A landscape with many peaks, sampled at points; each row gives a point and its height.
A climber steps from a point to the highest of its 2 nearest points, and stops where none of them is higher. Distance is the straight distance between rows; heights are no part of it.
q995 height 485: [132 112 143 119 145 153 129 134 166 105 130 126 127 154  98 101 129 195
 145 106 164 143 112]
q461 height 289: [108 166 178  92 135 147 119 132 142 113 121 103 147 113  98 103  89 134
 115 122 121 103 134]
q242 height 537: [139 119  72 114 141 132 100 148  93 119 115  93 159 120  95 159 129 115
 188 120 136 138  68]
q750 height 433: [ 91 100 160 151 112 117 123  73 122 123 143 180 131 130 108 131 141 124
 129 179 139 121 108]
q792 height 153: [126 143 104 135 146  43 120 152 127 115  98  94 153 136 158 126 162 145
 128  78 124 142  90]
q531 height 511: [ 99 132 105 137 139 179 126 147 114 146 133 122  72 138 130 140 171 123
 160 195 153 112 115]
q254 height 32: [162  81  93  85 135  70 146 181 137 138 116  50  93 108 130 158 131 129
 158 146 141 133 103]
q961 height 516: [ 97 120 144 162 122 121 148  71 114 136 151 193 147 132  92 120 106 142
 118 121 117 140 165]
q83 height 571: [114 140  85 168 114 114  55 157  97 100 108 156 160 125 130 153 144 111
 154 128 136 132 106]
q262 height 586: [100 140 129 205 108  81  70 158 100 122 116 179 142 118 153 147 129 127
 127 117 138 136 114]
q797 height 475: [106 116 151 165 101 128  86 126 124 127 107 156 105 146 188  87 154 154
 131 180 173 137 105]
q385 height 476: [172 107 120  75 181 178 158 150 108 188 162  44  92 111 103 148 124 117
 161  73 186 130 103]
q252 height 256: [126  88 116 109 118 183  73 127  95 107 105 123 128 125 137 155 150 131
 159 104 143 150  84]
q579 height 507: [107 136 153 139 131 136 120 121 185 112 121 134 141 147 105 100 112 183
 120 157 138 131 134]
q95 height 335: [182 117 137  78 163 142 172 152 150 131 136  75  95 115  88 118  95 166
 126 165 144 109 141]
q539 height 225: [ 93 118 119 118 128 118 184 119 107 150 129 138  91 106 105 136 123 117
 142 183  92 116 147]
q29 height 141: [127 160 143 135 143 155 113 136 132 114 148 181 167 119  55 112 108 136
 105 129 184 124 106]
q728 height 622: [127 147 133 179 102  96 103 118 105 137 135 136 181 105 156 164  90  95
 135  88  60 126 161]
q213 height 248: [119  87  96 136 132  85 205 112 103 169 147 123  72 121 117 132 132  93
 127 201 102 115 166]
q985 height 377: [126 104 100 138 109 116 147 126 104 145 144 164 128 141 102 121 193 151
 141 174 141 140 133]
q498 height 197: [ 97 159 202 164 139 144  95 131 139 139 118 173 156  82 123 178  55  98
 114  99 127 102 134]
q506 height 533: [108 131 200 110 137  90 116 135 167 128 135 108 132 135 145 123 127 128
 116  76 120 120 130]
q589 height 209: [110 119 124 114 143 152 136 160 156 137 143 133  71 160 166 125 185 104
 116 115 116 136 168]
q821 height 92: [116 135 143 108 172 147 172 122 153 157 203 135  94 156 104  99 150 105
 109 138 152 105 149]
q735 height 278: [ 90 121 177 154 136 128 156  47 157 169 182 166 117 142 172 111 111 128
 139 138 114 120 132]
q301 height 608: [160 152  41 182 111 112 111 123 150  69 121  92 174 146 121 112 158 107
 124 121  85 105 119]
q759 height 497: [158 150  54 117 113 107 125 160 142  72  79  70 137 140 134 142 145 118
 121 110  81 143 133]
q767 height 122: [145 158 118 118 124 163 156  85 128 128 137 148 191  84  90 118  50 125
 144 148  92 109 130]
q958 height 418: [ 92 146 125 160 123 124 142 152 114 132  99 120  73 141 158  93 175 140
 126 193 150 115 149]
q695 height 106: [140 145 138 111 167 119 171 134 137 153 180 127 125 134  70  94 141 146
 117 122 159  95 122]
q343 height 345: [103 145 172 141 139 116 177  48 109 189 165 140 110 133 172 132 100 113
 114  72  81 103 175]
q33 height 178: [142 141 125  94 122 151  97 152 144  89 117 104 176 110  83 143 109  82
 119  69 140 141 103]
q991 height 173: [138 126 129 133 132 115 192  97 121 148 155 149 149 113  58 120 113 148
 140 180 121 125 136]
q931 height 170: [119 120 151 133 150 158 166  83 122 159 157 207 145 102  59 125 121 107
 113 155 157 110 112]
q467 height 340: [128  85 131 122 125 136 164 111 140 159 179 174 134 148 107 119 178 123
 133 169 123 132 147]
q130 height 221: [ 66 157 129 156  99  92 121  62  99 128 104 131 159  85 159 156  69  97
 148 104  71 130 123]
q575 height 151: [114 145 151 135 157 112 138 111 113 121 153 182 171  98  50 120  95 114
 114 125 138  99 106]
q259 height 334: [ 97 140 166 110 125  91 163  71 109 167 153 143 137 125 135 119 123 111
 115  94  61 104 167]
q420 height 195: [148 113  97  95 131  89 187 148 125 152 128  97  55 121 175 124 161 112
 114 202 100 110 152]
q853 height 357: [ 94 157 148 183 137 119 178  74 116 186 164 153  84 157 200 122 116 119
 105 109 109  99 198]
q502 height 280: [115 144 177  79 148 168 167 133 156 149 141 130 113  92  87 123  83  94
 116 163 157 105 116]
q545 height 317: [114 126 169  96 142 109 172  80 137 151 166 144 136 107  97 116 111 105
 110 110 101 113 121]
q473 height 266: [116 116 190 141 108 123 117  66 132 165 178 182 145 116 169 123  96 130
 140 115  87 119 128]
q941 height 239: [118 133 158 177 110 115 144 105 134 183 159 146  86 141 252 106 145  97
 116 146  95 125 168]
q522 height 598: [120 179  87 225 110  77 114  71 115  96 115 115 167 128 142 119  69 116
 105 107  94 101 167]
q540 height 203: [108 155 159 162 123 126 118  93 135 134 145 181 180  87 111 156  23  82
  99  89 112 130 138]
q708 height 231: [102 153 140 145 126 136 131 117 139 160 166 121  88 146 213 112 163  71
  88 171 104 119 169]
q418 height 529: [139 119  93  94 155 161 114 145  87 120 101  40 151 100 111 165 114 127
 189  82 156 143  90]
q975 height 156: [119 121 140 119 137  55 118 150 134 133 111  88 101 151 185 118 181 149
 115  80 142 129 101]
q729 height 393: [124 120 147 124 137 162 125 105 148 141 205 138 106 186 159 108 197 109
 110 145 156 134 149]
q561 height 130: [154 133 121 113 121 143 147 124  93 147 151 140 169  74  65 144  65 111
 156 176 118 100 104]
q765 height 183: [149 144 124 141  88 145  66 148 153  83 131 121 183 117 120 149 114  65
 124  70 106 141 124]
q419 height 509: [ 97 150 132 199 109  92 130  99 139 109 103 142 133 130 165 105 109 180
 132 177 127 125 155]
q281 height 234: [ 87 135 129 130 106  72 137 120 104 153 104 167 114 100 172 116 147 100
 148 136  91 133 109]
q700 height 611: [123 150 104 199  99 104 121  81  99 128 130 152 170 133 132 141  65 123
 134  96  72 127 176]
q715 height 573: [134 140  99 219  94  93  66 123 126  92 135 132 167 143 132 121 127 106
 121 115 108 124 115]
q824 height 560: [149 148 104 196  76  96  68 110 140  94 140 102 196 128 159 139 130  69
 126  82 100 103 113]
q721 height 194: [115 144 108  92 145 118 129 175 108 110  95  81 123 122  83 162 131  99
 144  94 126 138 127]
q135 height 347: [166 119 130  63 118 159 162 150 138 113 120  99 137 116  88 132 104 138
 141 164 108 125 137]
q63 height 54: [190 119  52  91 164 133 150 143 113  99 116  51 144 137  84 133 111 169
 145  88 132 125 111]
q661 height 510: [110 115 120 100 180 156 150 131 108 143 108  68 105 123 126 152 126 145
 155  39 160 151 101]
q878 height 501: [ 91 139 151 125 127 172  99 153 117 149 115 131  92 132 160 147 159 103
 150 150 130  97 116]
q74 height 281: [130 176 136 149 109 143  78 143 141  81  96  91 132 134 147 136  78 153
 122 121  98 109 161]
q574 height 207: [142 130 118  94 109 128 152 146 110 142 124 102  70 136 189  95 194 100
 103 160  94 109 159]
q619 height 623: [121 166  92 181 106  54 127 138  94 125  83 154 148 101 144  99 140 126
 117 142  87 128 119]
q847 height 272: [ 95 107 129 116 108 168  99 143  92 120  74  89  76 125 185 118 148 143
 136  97 146 158 105]
q832 height 498: [114  65 103 133 119 206 117 114 118 101 101 156  90 163 102 152 163 149
 142 153 198 178 119]
q166 height 539: [ 95 131 146 179 104 113 144 105 177 104 110 149 155 147 115 112 102 191
 128 193 129 150 164]
q131 height 162: [129 100  84 113 123 111 115 136 107  94  69  78  83 124 174  81 135 156
 124 120 161 175  71]
q689 height 208: [118 146 127  95 136 125 183 154 120 151 130 113 120  91  70 149 118 102
 144 150 106 104 153]
q422 height 352: [ 78 119 151 187 122 142 125  88 141 159 164 200 107 151 161 135 168  99
 114 191 155 128 153]
q315 height 74: [123 137 126  97 144 182 132 160 113 115 118 134 120 120  37 127 100 127
 121 147 170 133 122]
q898 height 595: [110 113  88 138 120 124  83 154 134  78  94 112 109 147 147 121 136 156
 125  95 145 180 125]
q802 height 127: [195 155 125 105 129 165 102 131 151  86 144 124 195 135  97  86  99 155
  88  62 146 122 126]
q157 height 196: [157 101 114 135 129 102 211  79 111 164 149 117 129  97  47 117  70 142
 125 195 138 134 167]
q951 height 193: [103 157 137 107 127 117 138 138 146 125 115 138 181  75 103 170  95  64
 133  96 100 134 116]
q945 height 263: [122  88 125 147 121 173  32 140 103 111  89 149 119 134 177 170 134 124
 155  82 150 166  90]
q760 height 388: [127 162 175  91 144 168 140 135  97 161 161 133 120 118  83  97 130 103
 113 146 130  82 145]
q968 height 61: [134 122 103 121 172 130 164 128 141 164 192  42  76 145 154 123 152  75
 132 205 150 100 129]
q458 height 135: [178 168 152  66 140 138 148 148 144 135 160 144 196  96  94  95 121 129
 118  84 151 122 115]
q184 height 428: [168 109 156  79 140 138 124 130 149 137 151 125 157 145 157 121 145 172
 162  91 112 122 103]
q494 height 408: [136 114 161 132 119 145 111 133 135 155 182 134 113 174 180 119 194 141
 131 112 126 125 138]
q766 height 226: [ 66 131 143 157  96  92 113 101 119 134  97 169 136  99 186 152  91  95
 145 129  93 134 102]
q404 height 242: [166 113  59 101 101 106 106 147  93 104  82  83 138 118 158 127 163 128
 156 115 113 140  97]
q591 height 284: [141 195 146 110 117 138 101 141 136  96 106  87 176 122 103 121  88 121
 109 111  85 107 148]
q66 height 417: [129 139 113 180 109 110 156 121 134 138 145 192 156 162  90 118 177 179
 142 174 141 150 158]
q955 height 222: [142  97 113 124 154 102 209  85 114 181 174 104  79 101  86 128  89 116
 132 194 115 100 174]
q65 height 246: [108 136 179 148 104  83 125 121 114 172 131 145  93 108 236 111 140  79
 104 119  93 116 153]
q274 height 385: [ 79 140 161 188 120 140 141 106 159 157 150 156  80 158 174 118 126 132
  98 171 129 130 203]
q64 height 655: [142 144  99  90 105  62 162 124 129 111 109  85 166 102 128 164 120 100
 130 118  43 116 125]
q861 height 19: [156  70 105 113 149  79 164 139 145 171 177  94  81 131 104 136 155 101
 137 184 145 118 136]
q747 height 472: [142 129  99 144 141  87 121 154 127 125 137 163 136 164 140 114 173 179
 136 111 130 130 144]
q153 height 68: [139 162 125  79 164 176 142 177 131 126 124 100 135 105  76 126  88 131
 146 112 158 109 117]
q354 height 77: [135 118 127 114 156 142 173 108 142 159 205  86  86 152 113 125 171  69
 110 170 151 108 140]
q199 height 128: [136 143 134 139 124 161 140 111 162 105 130 194 198 123  44 121  96 150
 105 168 173 141 123]
q416 height 276: [ 95 120 170 110 122 149  71 150 142 125  79  91 105 130 186 140 124 138
 150  89 137 149 113]
q159 height 460: [100 102 145 162 134 153  74 126 122 133 112 163  93 154 194 124 162 141
 144 144 190 145  62]
q611 height 28: [195  73  93 104 149  61 160 151 128 158 141  79  81 135 125 162 134 141
 140 185 139 112 135]
q771 height 358: [158 138 134  90 134 152 158 123 143 110 135 124 142 126  80 124  97 157
 105 134  85 112 162]
q398 height 172: [129 115 147  83 142 162 104 147 130 111 119 110 123 132  90 132 126 115
 131  78 159 144 101]
q394 height 470: [157 107  96  73 154 141 168 151  93 128  75  57  96 133 184 141 171 176
 132  74 128 137 126]
q204 height 569: [126 130 193 123 134 187 110  93 125 132 148 223 129 108  92 141  94 109
  67 164 154 107 126]
q511 height 283: [ 86 110 111 151 125 123 216  87 120 165 145 137  66 123 127 121 160  86
 118 220 135 131 160]
q15 height 198: [101 149 115 112 128  83 118 166 116  97  82 107 113 133 136 145 136 124
 122  95 106 134 143]
q103 height 542: [117  88 131 123 117 188 127 124 139 126 116 153 112 154 100 162 172 141
 141 198 180 150 111]
q636 height 93: [ 80 127 156 163 117 134  56 120 116 103  90 157 124 131 127 156 108 122
 121 148 131 109 119]
q128 height 478: [164 136  96  89 149  98 162 170 132 112  59  69 109 151 189 145 156 173
 107  97  97 121 132]
q450 height 105: [115 123 154 143 115 174 106  58 116 111 121 190 153  95  88 160  70 121
 122 178 126 116 110]
q440 height 237: [161 143  65 128  75  99 102 133  99  96 102 116 175 121 150 112 158 117
 143 135  83 134 116]
q11 height 367: [149 162 164 115 115 155 119 135 134 132 136 150 130 135 112 111 102 152
 104 130  79 106 200]
q639 height 522: [119  80  85 111 157 138 136 133  96 123  85  43 110 100 126 149 111 151
 169  73 145 175  73]
q936 height 232: [162 132 114 134  88  88  98 128 103 121 133 141 169 135 175 114 152 163
 135 120  68 117 137]
q132 height 594: [134 120 186 153 116 154  91 135 131 118 150 229 143 123  77 142  91 107
  61 118 157 128 151]
q773 height 439: [123 130  93 136 135 120 160 158 104 142  94 104  51 152 157  78 186 122
 124 186 175 137 120]
q481 height 220: [ 87 130 126 149 135 169 122 149 141 142 142 143  66 155 187 122 182  75
 107 171 142 138 149]
q676 height 551: [152 160 132 158  94 106  76  87 131  99 145  87 209 118 133 128 122 115
 143 112  76 105 101]
q13 height 467: [113 101 128 138 135 174  80 133 135 102 117 178 109 166 123 148 137 155
 130 123 188 162 130]
q452 height 81: [ 97 148 129 130 152 142 104 156 101 100 108 128 119 134  62 131 133 115
 132 149 152 113 126]
q906 height 187: [111 137 158 131 116 113  77 157 154 115 125 141 180 105 122 183 110  72
 130  62 116 138 120]
q585 height 126: [186 122 117  70 146 136 162 165 144 124 163 151 147 121  70  96 119 152
 103  97 157 130 127]
q523 height 123: [163 141 140 122 103 147  88 120 166  72 148 145 181 140  85 104  96 131
  98 102 118 140 134]
q524 height 483: [167 138 116  74 130 115 141 152 112  86  70  39 121 144 138 151 144 176
 107  86  94 123 125]
q642 height 217: [124 127 151 119 105  92 134 135 104 122 133 123  89 156 160 108 197 126
 107 128  98 114 154]
q851 height 603: [120 178  66 205 117  61 143  92  99 109 113 145 156 140 132 110 116 144
 113 127  85 116 151]
q367 height 251: [117 122 182 166  89  94  82 143  89 146 128 140 119 111 224 131 127 112
 126 131 114 125 124]
q552 height 88: [ 80 130 132 143 118 139  78 147 108  92  90 138 101 139 104 127 144 145
 120 163 152 120 109]
q198 height 495: [108  99 111  97 206 181 158 162 113 166 127  59  72 104 109 158 119 116
 171  78 185 133 109]
q163 height 51: [192 142 106  90 169 117 164 160 137 113 122  73 149 142  82 131 121 174
 129 120 120 101 118]
q819 height 144: [143 148 141 109 132 136 142 142 145 142 158 162 184 118 100 123 117 135
 149 114 112 119 102]
q731 height 524: [141 142 171  97 131  94 114 134 155 111 112  64 171 123 162 152 141 150
 132  66 105 122 126]
q928 height 98: [102 142 164 135 123 149  73 111 122  98 116 149 162 106  96 142  83 106
 115 148 118 115 114]
q547 height 257: [114 109 185 156  96 117  72 121 123 155 144 171 138 126 165 131 125 123
 145 116 104 124 126]
q136 height 370: [ 78 146 144 201 119 124 162  75 116 160 131 178  85 149 169 109 106 148
 111 139 119 119 206]
q282 height 321: [ 86 100 134 168 126 152 170  92 115 147 143 169  94 141 113 146 170  95
 110 215 157 132 152]
q371 height 450: [106 102 149 185 125 169  71 148 127 123  97 179  82 164 170 147 155 164
 112 137 204 158 107]
q776 height 36: [169 104  84  82 147 106 145 185 129 129 122  54 117 102  82 167 100 125
 159 125 119 139 123]
q712 height 580: [125 137 116 154 116 104  95 144 150  78  98 131 127 158 127 112 132 167
  98 117 129 145 156]
q668 height 111: [140 127 157 112 135 191 137 111 167 105 127 161 161 136  58 130 113 164
 115 173 208 159 103]
q704 height 584: [116 139 112 209 102 105 146  65 164  95 128 151 188 149 100 117  91 175
 100 155 117 157 171]
q362 height 568: [112 120 165 160 110 152 101 145 128 125 140 205 116 139  97 154 120 111
  96 129 124 130 190]
q441 height 224: [156 121 142 124  93  91 137 115 101 151 133 143 121 137 196  91 170 149
 109 141  77 106 124]
q923 height 419: [167  97 140 105 116 127  87 142 142 128 149 131 132 159 189 113 167 167
 141  86 118 141 131]
q967 height 401: [ 84 159 144 181 126 119 139 123 137 150 103 159  73 132 187 109 137 124
 114 184 131 121 156]
q864 height 513: [102  94  66 142 162 156 127 123 106  95  89  65 138 121 134 140 115 155
 141  39 130 177 104]
q812 height 461: [132 126  84 139 132 152 135 170  88 145  82 128  70 151 173  81 188 139
 134 138 174 156 102]
q562 height 62: [171 112 102  76 165 194 152 167 143 156 121  87 108 116  83 131  93 152
 166 123 167 136 106]
q904 height 129: [185 148 149  76 141 153 117 131 127 119 140 111 181 118 107  93 120 142
 117  34 156 134 115]
q217 height 430: [139 111 117  79 162 202 138 154 114 176 174 133 111 133 103 143 157  95
 150 114 168 112 116]
q551 height 471: [132 105 114 131 123 190  85 178 108 145 114 161  93 160 165 138 177 131
 156 104 146 138 148]
q743 height 591: [152 136  62 190 102  97  80 136 139  67 103 109 168 163 139  98 147 140
 131 113 127 148 112]
q428 height 654: [159 164 136 116 109 126 130 104 124 129 147 140 223  96  98 145  89  96
 133  81  67 111 137]
q957 height 426: [ 94 110 144 120 132 115 127 106 153 117 139 130 114 127 105 132 142 129
 138 174 149 137  91]
q740 height 638: [137 145 136 153 115 134  99  85 101 147 144 175 199  98 126 150  88  99
 146  98  75 112 131]
q698 height 176: [175 113  97  88 107 117 153 170 132 113  69  97  78 140 189  98 162 154
 118 161 111 151 119]
q890 height 452: [123 124 132 176 130  95 134 122 164 130 157 187 153 161 128 128 152 186
 123 126 134 145 158]
q796 height 548: [139  96 121 107 136 178 133 147 116 155 159 109  82 137  81 154 152 119
 155 218 170 118 123]
q742 height 159: [134 123 109 113 139  88 120 156 110 104  80  79  86 139 198  97 168 164
 124  73 144 158  84]
q567 height 406: [149 146 153  92 142 209 130 157 118 159 172 154 122 107  90 124 137 101
 115 125 175  92 123]
q496 height 488: [170 134 104 107 150  79 136 144 153 101 131 127 152 157 114 138 151 167
 104  94 111 136 136]
q690 height 139: [154 133 139  86 133 157 145 140 104 157 163 131 159  71  47 107  88 104
 140 160 163  90 101]
q112 height 236: [101  83 127 141 147 148 195  68 133 174 181 118  79 123  99 145 118  70
 132 225 145 123 149]
q361 height 202: [113 136 129  98 137 121 140 171 131 128  94  97  69 153 168 136 164 138
 119  99 120 120 159]
q678 height 199: [114 113 144 122 157 148 185  84 121 175 188 154 103 111  74 135 124  86
 123 192 152 103 134]
q102 height 279: [127 154 136 145 118 137  62 156 136 100  73  83 130 121 176 135 105 159
 137  93 118 141 132]
q347 height 489: [150 134  85  97 118  98 133 155 105  96  79  47 111 140 112 137 148 138
 113 145  94 125 139]
q738 height 297: [ 99 136 174 120 152 112 179  68 161 152 166 132 115 130 128  93 118 137
 131 147 118  95 128]
q807 height 97: [122 111 173  92 147 190 130 128 160 110 128 136 108 127  73 115 110 146
  96 141 205 142  91]
q930 height 523: [100 142 180 109 153 201 115 140 155 153 124 143 104 127 120 154 118 105
 138 170 140  89 107]
q454 height 298: [106 156 170 102 144 131 157 107 116 137 122 115 126  87  81 109  72 117
 127 149 127  97 113]
q783 height 455: [137 101 120 112 150 217 119 144 112 141 141 151 103 145 121 151 166 133
 159 104 157 139 124]
q471 height 163: [146 103 143  52 127 162 118 143 116 130 144 111 153  94  68 119 109 106
 128 113 170 138  80]
q290 height 641: [130 136  59 146 104  80 143 117 123  99 123  93 169  91 109 152 116  73
 136 138  66 114 113]
q161 height 241: [102 144 156 128  96  67 132 124  88 168  98 140 123  79 218 132 159  74
 125 112  91 134 135]
q108 height 474: [143 146 107 139 128 131 123 197 113 163  87 142  84 125 206  96 182 131
 127 122 143 145 123]
q480 height 114: [108 143 149 124 111 176 141  61 120 139 131 199 170 100 107 140  56 120
 145 137 106 111 125]
q518 height 502: [162 121 124 120 119  74 143 139 169 103 118 150 157 165 168 138 136 188
 102 111  86 125 149]
q838 height 216: [ 97 146 100 160 109  97 114  35 106 132 116 141 167 107 146 146  39  81
 139  51  94 139 142]
q79 height 457: [122  92 145 102 144 156 134 121 147 133 144  95  99 137  99 108 143 161
 162 156 177 132  90]
q844 height 33: [190  83  68 109 147 113 114 177 137 122 143  66 125  98  50 159  79 109
 147 129 162 155 123]
q52 height 504: [139 162  89 120 132 136 101 152 138  72  68  39 151 131 134 145 111 129
 120  71 117 138 122]
q149 height 561: [136 151 105 192 105  81 112 119 167  81 114 139 163 148 127 114 104 172
  98 138 103 141 167]
q779 height 632: [125 129 131 157  96  70 106 166 136 131 112 163 109 122 200  97 162 140
 129 138 137 159 106]
q87 height 56: [164  97  73 106 172 157 146 142 121 122 112  61 107 133  86 131  93 181
 160 104 165 159 117]
q905 height 508: [110 122  71 133 128 146 107 152 118  79  53  66 128 122 161 131 109 137
 125  41 115 184 130]
q248 height 118: [145 121 163 159  91 134  73 122 161  97 162 166 174 136 137 136  84 133
 129 102 105 140 129]
q236 height 604: [127 166 101 204  91  68  82 170  97 121  89 168 138 114 174 103 117 109
 113 144 123 142 130]
q830 height 117: [161 113 111  79 152 134 153 142 123 133 163 114 126 142  65 115 152 166
 144 110 154 127 113]
q341 height 184: [142 111 102  94 112 109 165 161 139 126 107 113  85 129 150 128 154 156
 141 179 107 132 134]
q403 height 210: [102 148 133 152 127 110 123  42 136 110 130 146 184  94 111 136  44  78
 118  70 114 137 114]
q140 height 48: [180 140  80  98 159 129 155 147 178  89 137  97 165 126  73 128  86 163
 130 134 143 133 103]
q586 height 200: [116 154 136  93 149 118 147 163 129 125 121 115 156 105  78 153 109 100
 141  97  99 110 135]
q62 height 553: [124 125  73 150 128 105 102 165 103 108 117 135 154 128  79 137 146 128
 168 142 138 129  95]
q12 height 169: [144  84  97  94 121 118 146 149 135 116  83  86  66 127 188  83 160 151
 139 162 155 162  84]
q917 height 549: [ 89 122 171 123 149 108 105 132 165 127 148 144 111 159 116 113 129 130
 111 103 149 135 118]
q76 height 512: [151 140 131 142 117  56 135 140 153 131 105 138 159 133 201 153 101 170
 111  95  69 124 154]
q816 height 593: [136 109 139 122 132 184 139 124 126 142 140 159 115 122  47 161 140 134
 130 222 184 128 127]
q685 height 41: [139 110  89 102 146 110 139 158 156 109 111 113 129 124  73 152 103 136
 154 143 125 137 103]
q662 height 155: [127 141 109 129 140  95 175 104 137 144 151 167 172 122  93 125 103 156
 153 128  89 117 127]
q237 height 247: [151  97  81  97  96 151 111 148 116 111 109 105 124 129 126 134 149 148
 157 137 116 149  98]
q933 height 546: [ 97 140 207 111 148 187 121 104 145 136 145 175 118 127 123 121 106 110
 109 150 156 108 130]
q164 height 473: [ 91  93 151 155 110 138 167  28 106 139 161 197 140 129  76 126 128 126
 130 171 142 137 141]
q686 height 374: [ 99 130 146 178 138 159  98 100 140 155 197 163 113 180 187 123 192  89
 102 178 149 130 159]
q541 height 664: [117 116 130 131 119  60 156 127 168 126 115 140 100 136 187  82 174 153
 109 145 135 145 105]
q711 height 493: [130 144 131 207  93  93  76 129 120 122  93 160 127 138 190  81 119 170
 125 180 150 132 126]
q781 height 528: [131 117 181 138 114  89 117 121 112 157 175 177 149 120 135 147 112 102
 102  68  91 129 175]
q901 height 456: [162 107 119  76 175 180 174 121 120 172 171  54  98 147 156 133 168 134
 151  78 159 124 114]
q657 height 630: [117  94 139  97 121 107 127 131 172 116 129 117  94 163 178  99 172 144
 122 134 143 154 113]
q913 height 587: [102  87 144 114 145 153 134 136 185 133 152 140  95 156 141 126 163 126
 133 116 177 142 110]
q417 height 486: [117 142 127 134 124 126 112 182 109 159 123 149 106 147 187 132 180 138
 156 111 134 128 138]
q694 height 610: [115 117  99 157 124  94 104 164 128 108  71 145  98 152 176 104 156 162
 136 123 161 179 101]
q932 height 440: [156 105 148  69 172 143 144 137 149 138 151  76 116 151 138 112 155 147
 147  83 145 122 102]
q646 height 268: [118  88 147 140 115 177  68 146  87 132  87 136  68 132 214 142 150 122
 132  83 165 164  98]
q850 height 625: [160 137  51 142 107 106 117 134 144  82 124  62 172 119  97 144 134  71
 138 122 104 116  98]
q515 height 375: [140 163 189 113 144 155 134 128 117 165 160 136 117 142 117 107 126 126
 106 106  93  78 181]
q263 height 544: [115 115 153 158 105  95 101 112 116 123 141 188 142 129 108 135  98 116
  92 102  86 130 176]
q223 height 667: [166 165 120 110 108  97 138 100 150 105 126 100 193 112 120 159 115  98
 116  95  45 102 143]
q40 height 150: [152 125 158  73 116 152 130 118 113 129 168 159 167  88  57 106 112  95
 105 136 153 122 100]
q308 height 519: [159 162 151 118 108  69 134 123 144 110  94  85 167 115 203 161 135 152
 129  81  81 110 146]

Where does a climber stop that starts at each point below?
q985: q541
q547: q417
q95: q417
q157: q619
q131: q454
q394: q619
q668: q619
q689: q619
q237: q454

Call two points neighbours if one is among the 2 nearest of the other. Go from one point of each pair to the other, from neighbour to neighbour, staying as high as possible. Name the lowest point that can't be avoided.
q541 / q417: q259
q704 / q541: q149
q263 / q816: q878
q132 / q541: q371
q619 / q223: q522

Write out the way that a climber takes from each point below.
q367: q547 > q473 > q735 > q738 > q545 > q259 > q343 > q853 > q136 > q274 > q967 > q958 > q773 > q812 > q108 > q417
q975: q742 > q131 > q12 > q698 > q341 > q420 > q574 > q642 > q441 > q936 > q440 > q404 > q237 > q252 > q945 > q646 > q847 > q416 > q102 > q74 > q591 > q461 > q454
q662: q991 > q157 > q955 > q213 > q511 > q282 > q422 > q686 > q729 > q494 > q923 > q184 > q932 > q901 > q385 > q198 > q661 > q639 > q418 > q242 > q62 > q83 > q262 > q236 > q619
q807: q668 > q199 > q29 > q575 > q931 > q678 > q112 > q511 > q282 > q422 > q686 > q729 > q494 > q923 > q184 > q932 > q901 > q385 > q198 > q661 > q639 > q418 > q242 > q62 > q83 > q262 > q236 > q619
q128: q524 > q347 > q759 > q52 > q905 > q864 > q639 > q418 > q242 > q62 > q83 > q262 > q236 > q619
